Each row is a point on a tangle of strands that fork, close into loops and nearly touch. The rows are in no order.
Two points are linked if the straight distance between their rows is under 9.94. Some points are linked to none.
<396>: [ 3.76 -2.28  0.54  5.32  5.39 -0.79 -1.00  2.93  3.83  2.99 -2.83 -3.23
 -0.40 -4.72 -1.29  4.17 -1.69  2.15  5.04  5.18 -0.71 -1.52  2.98]
<1069>: [-1.96  3.51  3.65 -5.36  2.59  1.33  4.82  0.19  3.66  0.36 -6.65 -1.54
  0.22 -2.84 -0.12 -3.08  4.34  1.32 -1.81  1.56 -0.14 -3.85  1.19]
<455>: [ 1.29 -1.10  1.91 -1.97  3.34 -1.48 -3.42  6.10  2.50  0.33 -0.92 -0.94
 -2.78 -7.85  5.16  1.52 -2.15  2.26  5.23  2.64  3.85  1.50 -0.89]
<228>: [ 0.66 -0.64  1.03 -1.56 -0.62 -5.74 -1.38  1.22 -3.08 -3.83  3.13 -2.07
 -7.06 -0.63  4.78  1.48 -1.03  7.46  1.14  1.44  3.01 -1.41 -3.78]
<528>: [-0.57  1.37 -1.75  2.60  2.08  4.90 -1.95  1.09 -2.05 -1.10  0.56  0.77
 -3.56  8.87  4.46 -1.36  0.97 -2.94 -4.49  1.42 -2.82  3.96  0.60]
<171>: [-1.61 -0.49  3.42 -0.44  0.45 -5.38 -0.55 -1.73 -1.68 -3.21  4.14 -0.93
 -3.03  1.33 -2.14 -5.72 -1.71 -1.41 -1.61 -3.51 -3.35  0.92  2.12]
<388>: [ 3.30 -4.25  0.68  2.46  3.40 -4.25 -0.27  0.58  3.17  2.45 -2.95 -3.86
 -0.26 -7.27 -2.44  5.34 -1.84  3.36  6.40  5.66  0.65 -2.11 -0.86]
<1020>: [-1.61 -0.40 -1.94 -0.17 -1.37 -5.89  1.87 -4.33  0.50  1.02 -0.45  0.23
  5.10 -4.73 -6.35  1.47 -3.70 -0.83  0.69 -3.79  0.71  2.14  0.63]
<286>: [-2.23  0.36  3.54 -1.29  0.76  0.17  0.83 -0.76 -0.71 -2.34  1.67  0.88
 -1.10  2.14 -2.82 -5.56  1.25 -2.55 -1.16 -2.82 -4.51 -0.19  2.16]
<538>: [-2.61  0.05 -0.69 -1.61  0.04  1.81  0.21 -1.35  0.66 -0.41 -1.65 -0.95
 -0.58  4.30  2.46 -6.09  2.77 -5.86 -6.89  1.71 -1.62 -0.24 -0.25]
<917>: [ 2.50  0.10 -4.49  3.34  6.05  2.65 -0.74 -1.40  4.62  2.73 -6.27 -1.12
  0.37  3.05  0.08 -0.95  0.03 -2.42 -5.74  2.69  0.50 -2.09  3.10]
<229>: [ 3.51 -2.20  1.77  6.86  0.51  0.61 -3.27  1.20 -2.17 -1.66  5.34 -0.03
 -5.03  4.33 -3.74  0.02 -2.51  1.94  0.78 -3.55 -5.76 -1.97  4.53]
<431>: [ 4.22  0.35 -2.32  0.70 -0.84  5.16 -0.24  2.94  2.92  1.82 -1.09 -0.71
  0.45  0.02  3.51  2.59  2.74  1.32  2.13  6.73  4.05 -2.74 -3.59]
<742>: [-5.85  0.05  1.45 -4.75 -5.53 -4.02 -0.04  0.12 -2.80 -1.44  1.19  2.50
  0.81 -1.50  4.96 -0.36 -1.64 -0.24 -0.99 -4.27  2.09 -0.65 -2.69]
<43>: [ 0.86  1.53  2.97  3.26  1.77  0.05 -0.31 -0.59 -1.26 -3.64  2.61 -0.46
 -7.69  7.40 -0.04 -1.65 -0.88  3.35 -3.24  0.96 -5.03 -0.78  2.35]
<1085>: [-1.19  3.22  3.53 -0.06  3.05  1.12  4.63 -2.07 -0.71 -1.36 -2.57  0.00
 -0.68  2.34 -5.21 -0.40  3.11  2.60  0.12 -1.41 -4.19 -2.34  3.06]
<60>: [ 3.73 -0.43  1.34  6.34  3.45 -0.85 -1.71  1.67 -0.29  0.00  1.80 -0.85
 -3.16  1.53 -3.27  0.75 -3.50  2.48  2.42 -1.29 -4.65  0.13  3.95]
<452>: [-4.33  4.04  2.74 -4.44 -2.00  1.86  4.58 -1.16 -1.21  0.15 -3.72  1.47
  3.05 -0.51 -1.16 -0.83  4.41 -0.94 -0.92 -2.32 -1.05  1.03 -0.47]
<325>: [ 0.24  0.48 -2.49  3.56 -0.68  3.14  0.14 -1.74 -1.83  1.00  2.92  2.01
  3.04  2.50 -3.69  0.50 -0.68 -3.17  0.46 -2.63 -2.14  4.26  1.82]
<913>: [-5.22  0.45  3.80 -4.90 -4.25 -2.29  1.53  0.10 -3.42 -1.90  2.12  1.35
  0.94 -2.02 -0.09 -3.32  0.36 -0.65  0.12 -6.31 -1.26  1.44 -0.19]
<1152>: [-1.86 -4.03  0.35 -0.25  0.10 -7.34 -3.36  0.39 -2.89 -3.11  4.27 -2.15
 -1.37 -3.93 -1.36 -3.16 -4.46 -0.42  0.47 -5.25  1.29  2.75 -0.63]
<268>: [ 2.73  0.17  1.32  0.53  3.36  2.98 -1.52  5.54  2.74  1.82 -0.56 -0.39
  1.03 -5.35  1.61  1.10 -0.04  0.92  6.20  2.84  2.23  1.88  0.27]
<427>: [ 4.68 -3.17 -1.96  7.31  4.98 -0.21 -2.43  1.00  4.14  4.35 -2.95 -1.75
  0.27 -3.20 -1.65  3.76 -3.26 -0.78  1.21  4.95 -0.35 -1.91  3.62]
<300>: [ 0.91 -0.01  2.02  1.52  1.42 -3.76 -1.49 -0.56 -0.28 -3.76  3.46 -3.00
 -7.14  4.79  1.55 -2.34 -0.42  3.99 -2.44  2.01 -2.49 -1.04  0.10]
<786>: [-1.45  1.17  1.31 -2.56 -2.10 -1.64  1.17  2.20 -3.78 -0.74  1.80  1.54
  3.11 -4.70 -0.37  4.36 -2.67  4.58  6.88 -5.86  3.32  4.01 -1.38]
<889>: [ 1.95 -0.73 -1.99  1.93  1.30  8.53  0.19  2.31  1.37  3.14 -1.21  1.03
  4.34  2.17 -1.22  1.75  4.30 -0.89  0.95  2.24  0.57 -3.35  1.27]
<878>: [-0.39 -0.61 -3.06  0.40 -4.54 -0.16  0.93 -4.43  0.58  0.71  0.99 -0.27
  3.05  2.16 -0.19 -1.09  1.81 -3.40 -2.91  2.58 -0.24 -1.80 -2.18]
<977>: [-0.97  0.76  0.71 -1.14  7.17  3.72 -0.79  1.63  3.46  0.59 -4.67  0.52
 -0.01  0.02 -1.60 -4.55  0.97 -3.47 -4.02 -1.27 -1.03  0.03  4.61]
<4>: [-1.79  2.38  3.49 -1.12  4.29  5.74  3.93  0.64  0.09 -1.66 -4.94  0.15
 -0.98  4.73 -3.06 -1.78  6.20  0.03 -2.29 -0.72 -3.84 -3.39  1.99]
<577>: [-0.71 -0.20  3.21 -1.02 -1.61 -6.66 -2.11  0.71 -2.87 -4.83  5.62 -3.40
 -7.61  1.68  2.39 -1.50  0.36  5.15 -0.97  2.04 -0.43 -2.05 -1.91]
<1218>: [ 3.55 -2.55 -0.75  3.06  1.52  6.79 -1.83  3.19  0.80  1.41 -1.59 -0.65
 -1.36  5.88  0.84 -1.04  3.97 -0.44 -3.70  2.66 -2.35 -7.06  2.20]
<646>: [-0.51 -1.90  3.27 -5.15 -2.71 -3.71  1.38  0.72  2.29  0.94 -1.91 -0.58
  0.03 -6.22  0.61  0.46  1.73  3.48  2.05  1.37  1.40 -6.85 -3.04]
<515>: [-4.44  4.69 -2.09 -0.17  1.01  4.44  3.55 -1.76 -2.54  1.89 -4.53  3.38
  3.94  2.27 -0.36  3.07  4.18 -4.76 -2.00 -2.11 -0.71  8.75 -0.38]
<1163>: [-0.16  0.84  1.62  4.30  4.85  2.51  0.90 -2.50 -2.02 -1.45 -2.66  1.77
 -2.85  5.78 -4.20 -1.29 -1.85 -0.97 -4.63 -4.05 -6.54  0.65  4.71]
<556>: [-2.19  2.82 -1.35  1.13  5.66 -0.71  3.23 -5.36  1.95  0.79 -5.77 -0.13
  0.70  2.57 -4.18 -2.34 -0.48 -4.12 -5.08 -1.41 -2.76  2.84  4.57]
<1201>: [ 2.14 -2.09 -1.59  1.57 -1.93 -0.31 -1.84  0.83 -0.74 -0.25  4.60 -0.33
  1.45 -0.57 -0.80  0.31 -1.12 -0.16  3.37  1.78  0.26  0.48 -1.81]
<523>: [ 1.03  2.16  2.97 -4.16 -2.13  1.84  1.39  3.92  0.18 -0.42  0.30 -0.80
 -3.36 -0.60  4.92 -0.39  4.09  3.92  1.25  4.54  1.50 -4.37 -3.58]
<42>: [ 2.34 -0.10 -2.29  1.88  0.10 -5.79  0.84 -2.40 -1.91 -1.06  2.16 -2.42
 -1.96 -0.11 -0.88  3.55 -2.82  4.35  2.09  1.77  2.12  0.96 -2.34]
<201>: [-0.97 -3.94 -2.34 -0.22 -1.96 -4.62 -3.45 -0.14 -2.37 -0.75  4.94  0.17
  1.98 -3.82 -0.50  0.14 -5.18 -2.02  2.18 -4.03  3.39  4.15 -2.07]
<957>: [-2.50 -1.75  4.27 -5.31 -3.57 -5.69  1.40 -0.22 -1.13 -1.65 -0.41 -0.92
 -1.93 -5.51 -0.40  3.25  1.88  7.92  2.88 -1.02  3.54 -7.89 -4.62]
<868>: [-0.84 -2.00 -0.51  1.75 -0.37 -7.11  1.62 -3.74 -0.87 -0.79  1.33 -2.39
  1.95 -3.48 -8.34  1.38 -3.16  2.13  3.67 -3.91 -1.70 -0.27  0.20]
<1136>: [-0.44  1.59  1.06 -1.97  2.20 -2.75 -0.14  1.16  1.33 -0.66 -0.53 -0.47
 -1.31 -2.96  1.43 -3.37 -1.68  0.18  0.01 -0.94  0.78  1.04  1.24]
<184>: [ 2.28 -2.96 -0.57  1.66 -2.14 -0.15 -2.36  3.36 -1.54 -0.34  4.70 -1.11
  0.96 -2.70 -0.64  2.53 -0.87  2.37  7.38  0.59  1.52  0.51 -3.29]
<235>: [ 2.52 -1.80  0.40  6.51 -2.38  1.85 -2.50  1.00 -3.50 -1.97  8.01  0.09
 -2.76  4.05 -3.47  1.40 -0.84  1.06  2.92 -2.47 -4.77 -1.95  2.19]
<774>: [-1.35 -1.48 -1.30 -3.55 -5.44 -1.72 -0.01 -4.11  2.21  0.24 -0.75 -0.48
  0.68  0.71  3.57 -3.60  1.44 -4.36 -6.27  3.66  1.25 -3.27 -3.25]
<246>: [-1.37 -2.07 -3.83 -1.08 -4.42 -5.90 -1.09 -3.16 -2.76 -1.16  2.20  0.37
  0.79 -1.71  1.60  1.40 -5.28 -1.11 -0.47 -2.78  4.01  2.41 -3.07]
<572>: [ 1.49  1.33 -1.11 -1.23 -1.14  6.22 -0.21  3.65  0.40  1.16  0.60  0.89
  1.25  0.71  4.49  0.77  2.78 -1.28  2.09  3.71  2.91  1.25 -2.18]
<213>: [-1.39  2.59  0.20 -4.29 -3.73 -2.01  2.65 -1.93  1.56  1.13 -3.95  1.39
  1.31 -3.23  3.53  2.24 -0.12  0.93 -0.80  0.35  3.97 -2.43 -1.52]
<203>: [-2.04  4.25  2.70 -2.17 -3.23  0.47  3.01 -0.60 -5.31 -2.78  2.74  0.90
 -1.76  3.01  0.71  2.43  2.75  3.22  2.64 -1.38 -1.70  2.92 -1.22]
<628>: [-0.64 -4.14  3.40 -4.29 -2.47 -3.52 -1.60  2.90  3.13  0.38 -1.50 -0.25
 -0.37 -8.22  2.44 -0.09 -0.32  0.74  3.53  1.36  2.67 -4.63 -3.44]
<35>: [-3.86 -4.74  2.03 -5.20 -5.57 -3.43 -2.13  1.76  1.97  1.44 -0.95  2.20
  3.37 -7.70  2.34  0.25 -2.39 -0.83  1.69 -2.88  4.58 -3.15 -3.03]
<414>: [ 1.17 -2.54 -2.25 -2.59 -3.55 -0.62 -4.04  1.62  1.43  0.79  1.54  1.30
  0.69 -3.60  5.45  0.05 -1.77 -2.39  0.88  2.22  4.91  0.85 -3.32]
<582>: [-0.23  1.02  1.34 -1.90  6.54  6.73 -1.06  4.68  2.60  0.50 -3.55  0.48
  0.13  0.46  1.59 -4.94  3.05 -2.56 -1.08  0.09 -0.56 -0.14  2.91]
<1128>: [ 2.68  0.06 -0.79 -0.11 -0.04 -2.33 -0.43  0.35  2.82  0.04 -1.39 -2.64
 -3.32 -0.29  1.68  1.55  0.19  3.78  0.45  6.26  0.91 -3.76 -2.00]
<105>: [ 0.98  1.77  2.72 -1.71 -0.16  4.36  0.43  3.05  0.05 -1.46  1.77 -0.89
 -3.19  3.99  4.15 -2.06  5.35  1.83 -0.88  4.67 -0.80 -2.97 -1.77]
<1088>: [ 1.96 -2.76 -1.70  0.11  0.89 -5.59  0.00 -0.45  2.85  1.93 -3.86 -2.71
  0.19 -6.52 -0.98  5.57 -3.63  2.43  4.66  2.96  4.16  0.01 -2.63]
<453>: [ 0.24  2.32 -3.28  0.14  0.36 -2.06  1.79 -4.45  3.04  0.08 -4.08 -2.57
 -1.36  2.07  2.33 -1.72  0.06 -1.34 -5.89  5.47  1.40 -1.17 -1.03]
<188>: [ 0.31  1.43 -0.88 -1.63 -5.22  0.79  2.16 -1.30 -2.18  0.01  1.64  1.12
  1.54  1.12  2.71  3.81  2.36  2.32  1.85  2.39  2.17 -0.10 -4.60]
<600>: [ 3.52  0.25 -2.61 -1.12 -1.45  0.23 -0.43  0.28  4.12  1.17 -1.91 -1.77
 -2.31  0.33  4.97  2.29  1.20  1.67 -1.12  7.40  2.81 -3.27 -4.25]
<367>: [ 2.02 -0.68 -3.75  2.90  2.71  1.54 -0.42 -2.67  3.35  1.78 -3.40 -2.31
 -1.07  5.29  0.44 -2.24  0.05 -2.52 -6.72  4.28 -0.54 -2.58  1.26]
<210>: [-4.44  0.75  3.99 -5.27 -5.38 -5.43  3.31 -2.23 -2.87 -1.79  0.32  0.37
  1.16 -4.43 -1.20  3.13  1.88  6.58  1.62 -3.44  1.81 -5.82 -2.62]
<660>: [ 1.01  0.83 -0.43  0.62  1.88  1.18 -2.01  2.09  0.65 -1.52  1.64 -0.75
 -3.39  4.13  4.53 -3.10 -0.95 -1.00 -3.33  2.15 -0.74  3.03  0.75]
<99>: [ 1.31 -1.74 -1.43  2.75 -0.04  6.67 -0.73  0.43 -2.04  0.80 -0.85 -0.13
 -1.05  9.11 -0.32 -0.99  5.06 -2.60 -5.09  1.12 -4.12 -4.18  1.43]
<262>: [-3.83 -0.34  0.17 -3.95 -4.93  1.11 -1.42 -0.37  0.07  0.73  1.53  3.21
  4.81 -3.43  2.93 -2.96 -0.91 -6.27 -2.30 -4.19  2.14  4.04 -0.41]
<529>: [-0.04 -1.66 -4.15  1.67 -3.58 -6.61  0.05 -4.54 -3.53 -1.98  3.39 -2.11
  0.29  0.34 -1.34  3.04 -4.08  1.44  0.15 -1.67  2.30  2.43 -3.25]
<195>: [ 2.90 -0.41  0.94  3.20  1.91  5.92  0.36  2.20  0.49  2.00  0.06  0.98
  1.53  1.30 -3.51  0.34  2.15  1.32  2.72  1.27 -2.73 -3.34  2.50]
<1251>: [-0.62 -1.91 -1.22 -0.40  1.42 -7.35  1.31 -0.95  2.01  1.63 -4.23 -1.89
  2.48 -8.75 -2.78  4.71 -5.24  2.25  3.88 -1.92  3.57  1.26 -1.06]
<520>: [ 1.46 -4.40  0.18 -0.64 -3.28 -1.84 -3.81  4.51 -2.43  0.25  4.05 -0.73
 -0.76 -5.48  2.73  3.63 -1.89  3.00  6.51 -0.12  4.00  0.38 -5.21]
<1204>: [ 0.13 -1.72 -2.55 -3.48 -3.51 -2.21 -1.97 -1.15  4.11  1.21 -1.21  0.19
  0.29 -2.56  4.10 -3.10 -1.60 -4.12 -4.08  2.77  3.45 -1.11 -2.39]
<118>: [-0.34  2.24  0.72  1.55 -1.98  0.14  2.16 -1.23 -4.97 -3.07  4.70  0.86
 -0.52  4.05 -1.36  1.84  0.52  1.36  3.38 -2.04 -2.78  3.45 -0.51]
<655>: [ 1.73 -0.96 -3.08  2.34 -2.54 -1.51 -1.17 -1.82  0.37  0.77  1.87 -0.75
  1.72  0.53 -0.63 -0.25 -1.41 -1.58 -0.72  1.74  0.53 -0.02 -1.09]
<835>: [-3.26 -1.16  1.00 -5.49 -4.93  1.28 -1.39  0.36  2.54  2.17  0.83  2.27
  5.42 -4.45  1.51 -3.78  0.93 -5.16 -1.11 -1.93  2.48  0.15 -1.40]
<510>: [ 1.84  0.57  1.46  0.47  4.80  2.81 -4.10  5.40  2.65 -0.17  1.06 -0.54
 -3.66  2.21  5.11 -5.46 -1.13 -2.08 -1.41  2.51 -0.11  3.31  1.23]
<810>: [-0.16  1.85  1.84  2.42  2.63 -1.92  3.35 -3.23 -1.08 -1.30 -0.50 -0.19
 -0.40  1.55 -6.34 -0.26 -0.74  1.85  1.46 -2.52 -4.64 -0.15  3.86]
<385>: [-1.97  2.66 -1.00 -0.46 -1.17 -2.31  3.20 -4.05  1.17  1.60 -1.88  0.20
  4.67 -3.08 -3.89  1.28 -0.52 -0.76  0.60 -1.94 -0.03  2.19 -0.07]
<137>: [ 3.13 -3.06 -2.73  6.59  1.32  1.27 -5.72 -0.06  0.70  1.67  4.03  1.00
  0.55  2.52 -1.68 -2.68 -4.19 -5.07 -2.40 -1.41 -1.54  2.47  4.52]
<625>: [-2.56  1.09 -0.38 -4.32 -6.12 -0.67  0.79 -0.46 -2.33 -0.05  0.44  2.34
  1.22 -0.74  4.44  1.63  0.34 -0.60  0.04 -0.56  2.68 -0.41 -3.14]
<150>: [-3.01 -1.69  2.06 -2.17  0.30 -8.18 -1.67 -0.30 -2.82 -3.71  3.30 -2.45
 -3.72 -2.26 -0.75 -4.27 -3.45  1.09 -0.25 -4.15 -0.68  0.72 -0.36]
<1217>: [-4.62  2.13  3.42 -4.47 -1.23 -2.39  2.15  0.71 -2.20 -2.24  0.65  2.55
  2.26 -2.53 -0.67 -2.47 -1.81 -0.81  1.35 -7.16 -0.56  5.29  1.09]
<1134>: [ 2.31 -1.73 -2.34  6.21  0.99  3.39 -3.25 -1.05 -0.63  0.96  3.94  1.97
  2.14  3.21 -4.15 -0.79 -2.62 -3.99  0.12 -3.66 -3.93  2.28  4.28]
<482>: [ 3.72  0.42 -0.25  3.92  1.61 -0.75  0.90  0.31  1.94 -0.18  0.83 -2.24
 -3.66  1.93  0.57  2.52 -0.11  4.82  1.18  5.10 -1.13 -3.10  0.09]
<639>: [-0.29 -0.21 -1.03  3.46  5.66  2.97  0.29 -2.19 -0.35  0.00 -4.49  1.78
 -0.10  5.00 -3.10 -2.02 -1.18 -5.20 -6.27 -3.26 -4.05  2.75  5.55]
<85>: [-2.02  2.06  2.13 -2.69 -0.09 -1.99  1.09  1.41 -3.32 -1.82  2.18  1.56
  1.20 -3.49 -1.09  0.33 -2.74  1.77  4.82 -6.67  0.89  5.89  0.53]
<1089>: [-2.69 -0.05  1.13 -3.55 -5.28 -3.25  2.91  0.02 -3.07 -0.47  1.11  1.34
  2.69 -4.25 -0.51  5.29  0.01  5.89  5.67 -4.01  3.06 -1.95 -3.53]
<631>: [-0.70  3.75 -2.54  1.13  3.40  7.09  0.94  0.00 -0.89  1.76 -2.13  2.71
  3.63  1.84  0.31  2.28  2.10 -3.44  0.04 -0.89  1.59  7.56  1.41]
<819>: [ 3.83 -0.81 -0.44  6.38  3.32 -1.29 -0.62  0.09  1.43  0.68  0.14 -1.57
 -3.32  2.51 -2.03  1.20 -1.94  3.33 -0.12  1.99 -3.26 -1.73  3.11]
<974>: [ 2.36 -0.39  0.66  1.33  1.84  5.24 -1.75  3.02  1.29  0.07  0.36 -1.69
 -4.53  5.86  3.27 -2.74  4.44  2.07 -3.14  4.69 -2.20 -5.08  0.48]
<1234>: [-1.59 -0.98 -2.86  2.52 -4.88  1.33  0.65 -3.79 -2.84  0.43  4.41  1.98
  5.54  3.60 -4.11  0.31  0.69 -4.43  0.75 -1.92 -2.50  2.64 -0.29]
<537>: [-2.38  1.09  2.00 -1.02  5.46  8.53  0.67  2.57 -0.86  0.06 -2.18  3.82
  3.18  2.58 -2.73 -1.61  3.15 -4.63 -0.50 -4.85 -2.70  4.21  3.27]
<135>: [ 0.36 -1.55  2.11 -2.06  0.87 -5.17 -2.26  4.63  0.58 -1.41  0.44 -2.15
 -6.02 -4.34  6.62  1.19 -3.38  4.89  2.63  1.65  3.34 -0.30 -2.48]
<963>: [ 4.59 -1.31 -4.03  5.44  5.02 -0.13 -1.81 -0.79  5.27  3.23 -4.68 -1.80
 -0.05 -1.11 -0.63  1.47 -2.27 -1.22 -1.84  5.66  0.43 -1.66  2.42]
<432>: [-0.60  0.06 -2.31  1.78 -0.59  4.70 -0.38 -1.00 -1.31  0.04 -0.63 -0.74
 -1.14  9.16  3.33 -1.94  4.18 -4.39 -6.71  3.31 -2.02  0.35 -0.67]
<304>: [-0.56  2.93 -2.75 -2.39 -1.25 -0.40  2.70 -3.10  2.68  1.72 -5.62 -0.40
  1.12 -1.16  3.19  1.52  1.01 -0.60 -2.70  2.67  3.76 -0.12 -1.74]
<706>: [-0.98  1.59 -2.13  0.30  4.04  8.42  0.51  1.28  0.77  3.00 -3.38  2.33
  5.00  1.69 -1.00 -0.01  3.51 -5.02 -0.78 -1.23  0.88  4.18  2.55]
<425>: [-0.54  1.23 -1.56 -2.24  2.48  5.57 -3.02  2.59  2.39  2.70  1.10  2.26
  2.86 -2.60  3.26 -2.28  0.55 -6.37 -1.03 -0.40  3.43  6.38  1.33]
<696>: [-3.08 -3.71  1.20 -5.70 -7.13 -1.44 -1.01  0.51  3.20  1.45  0.52  3.26
  4.93 -4.67  2.06 -1.23 -0.34 -2.69 -0.10 -1.24  3.10 -3.72 -3.63]
<1036>: [ 0.55 -2.82 -0.12 -3.53 -2.73  0.17 -4.47  5.22 -1.00  0.43  3.33  2.04
  0.98 -5.10  5.63  1.14 -2.00  0.39  5.13 -0.94  4.38  1.62 -3.16]
<1097>: [-0.30  2.46  4.50 -4.38 -1.20 -1.56  1.84  2.02 -1.02 -1.85 -0.68 -0.31
 -3.98 -2.41  4.75  1.22  2.61  6.90  2.23  3.43  2.36 -4.70 -2.69]
<317>: [ 2.28 -0.25  1.48  0.55  5.49  5.40 -3.13  6.80  3.02  0.17 -0.74  0.26
 -2.03  0.71  3.07 -4.45  1.64 -1.54 -0.54  2.81 -0.31  0.01  2.18]
<107>: [ 3.53 -1.76  0.21  4.22  0.92  5.88  0.43 -0.47 -1.23  2.15 -1.23  1.48
  1.17  3.68 -5.47  0.54  2.38 -0.21 -1.52 -2.96 -5.19 -5.06  4.01]
<740>: [ 1.20  1.45  2.91  2.88  4.50  2.78  0.80 -0.39 -0.97 -2.19 -1.24  0.21
 -5.30  7.00 -1.63 -1.10  1.00  1.78 -3.96 -0.42 -5.42 -2.02  3.92]
<993>: [ 3.86 -2.32 -0.61  5.32 -0.09  2.82  0.65 -2.84 -0.84  2.13 -2.35 -0.73
 -2.64  5.62 -5.06  0.16  1.07  1.43 -4.49 -1.55 -5.97 -6.86  4.83]
<267>: [ 1.50  0.03  0.14  4.17 -1.52 -0.35 -0.87  0.15 -3.92 -3.12  7.47 -1.29
 -2.95  4.61 -2.35  1.57 -1.02  3.24  4.03 -1.09 -2.13  1.58 -0.14]
<665>: [ 0.93 -2.74 -4.11  0.88 -3.05  4.05 -1.16 -1.63  3.04  3.29  0.23  0.95
  5.97  1.31 -1.40 -1.45  3.03 -6.12 -2.92  3.04  0.88 -2.63 -1.41]
<938>: [-1.39  3.22  3.62 -3.51  0.00 -2.68  2.64  1.89 -2.18 -1.77 -0.77 -0.91
 -3.16 -2.77  1.57  1.75  0.45  7.09  3.50 -0.59  2.15 -0.36 -1.23]
<728>: [-1.91 -0.86 -2.85 -1.11 -0.30 -7.80  1.56 -4.24  1.32  0.54 -2.89 -0.08
  4.10 -6.53 -3.72  3.34 -6.01  0.29  0.98 -4.37  4.05  1.82  0.14]
<645>: [-0.68  0.60  3.24  1.19  5.80  7.85  0.67  1.46 -0.96 -0.68 -1.92  3.62
  1.33  2.37 -5.16 -1.04  0.71 -3.22 -0.47 -6.05 -4.85  2.38  5.02]
<1176>: [-2.02  0.40 -1.80 -1.56 -1.04  2.73 -3.09  0.29  0.21  0.96  3.03  2.60
  4.58 -1.99  1.12 -2.71 -1.61 -7.03 -0.88 -2.84  1.46  7.29  0.94]
<699>: [ 1.53 -2.27 -3.59  3.38  0.23 -1.42 -3.82 -1.39  1.57  1.20  3.84  0.65
  1.79  0.02 -0.61 -2.94 -3.65 -5.21 -2.24  0.79  0.27  3.00  1.12]
<234>: [-0.68  2.59 -1.40 -0.54  2.95 -1.96  2.55 -3.87  2.84  0.75 -4.63 -0.47
  1.66 -0.68 -3.08 -1.42 -1.18 -2.29 -3.36 -0.17 -0.63  1.68  2.33]
<801>: [ 1.40  2.18  0.94 -0.11  1.53 -4.06  2.05  0.81 -1.93 -1.75  0.93 -2.12
 -3.20 -0.76 -0.66  2.51 -1.60  6.60  3.95  0.20  0.43  1.20 -0.51]
<298>: [ 0.67 -0.97 -3.02  0.82 -1.98  7.58 -1.08  0.50  1.72  3.29  1.66  2.60
  7.02 -0.16 -2.54  0.53  3.54 -4.28  0.28  1.41  1.20 -0.13 -0.98]
<116>: [-1.05  3.90 -0.78 -1.85  0.22  3.81  1.48  0.85 -0.96  0.89 -2.18  1.70
  2.86  0.09  3.15  1.77  1.65 -1.03  1.08  0.41  1.78  4.82 -0.13]
<725>: [-0.16  3.45  1.10  0.03 -1.74 -5.11  3.51 -5.00 -3.66 -3.26  1.58 -2.07
 -3.95  3.37 -2.48  3.54  2.24  6.40 -0.52  2.01 -0.58 -1.84 -0.87]
<689>: [ 0.97  4.32 -3.41 -0.68 -4.73  1.68  4.29 -2.69 -2.84  0.34 -0.89 -0.01
  1.94  2.46  3.38  6.11  2.66  2.60  1.75  2.96  2.46  1.45 -4.04]
<376>: [-4.57  3.68 -1.04 -1.31 -1.72  0.64  4.16 -3.58 -1.59  1.02 -4.56  1.36
  2.84  2.25 -0.65 -0.07  3.30 -4.52 -3.84 -1.26 -1.55  3.65 -0.75]
<208>: [-1.26  1.16  1.75  0.67  3.25 -6.30  2.67 -3.81  0.22 -1.16 -1.03 -1.80
 -0.82 -2.04 -6.20 -1.27 -2.23  2.69  1.05 -2.44 -3.05 -0.78  2.48]

A fork is a point with three links, a tip a point with one. Leave the first point through the second and follow the links. Name the first fork or tip that comes.
<740> / <43> -> <268>
<60> / <229> -> <203>
<35> / <628> -> <625>
<1234> / <325> -> <655>
<520> / <1036> -> <878>
<201> / <246> -> <432>
<455> / <135> -> <1020>
<913> / <1217> -> <425>

A piece is two or more points that can be reached from each other along the links. Count, over all rows, the pieces, the separate loops (a circle has one, a figure eight two, a Y none), the forks (points with three links) and the tips (points with one).
pieces -> 4
loops -> 1
forks -> 6
tips -> 12

A tip is a point with one link. Name the tips that can be reached along the links from each point below, in the order of the rows.
<528> -> <286>, <538>, <977>
<572> -> <452>, <203>, <645>
<325> -> <1234>, <993>
<835> -> <268>, <4>, <425>, <689>
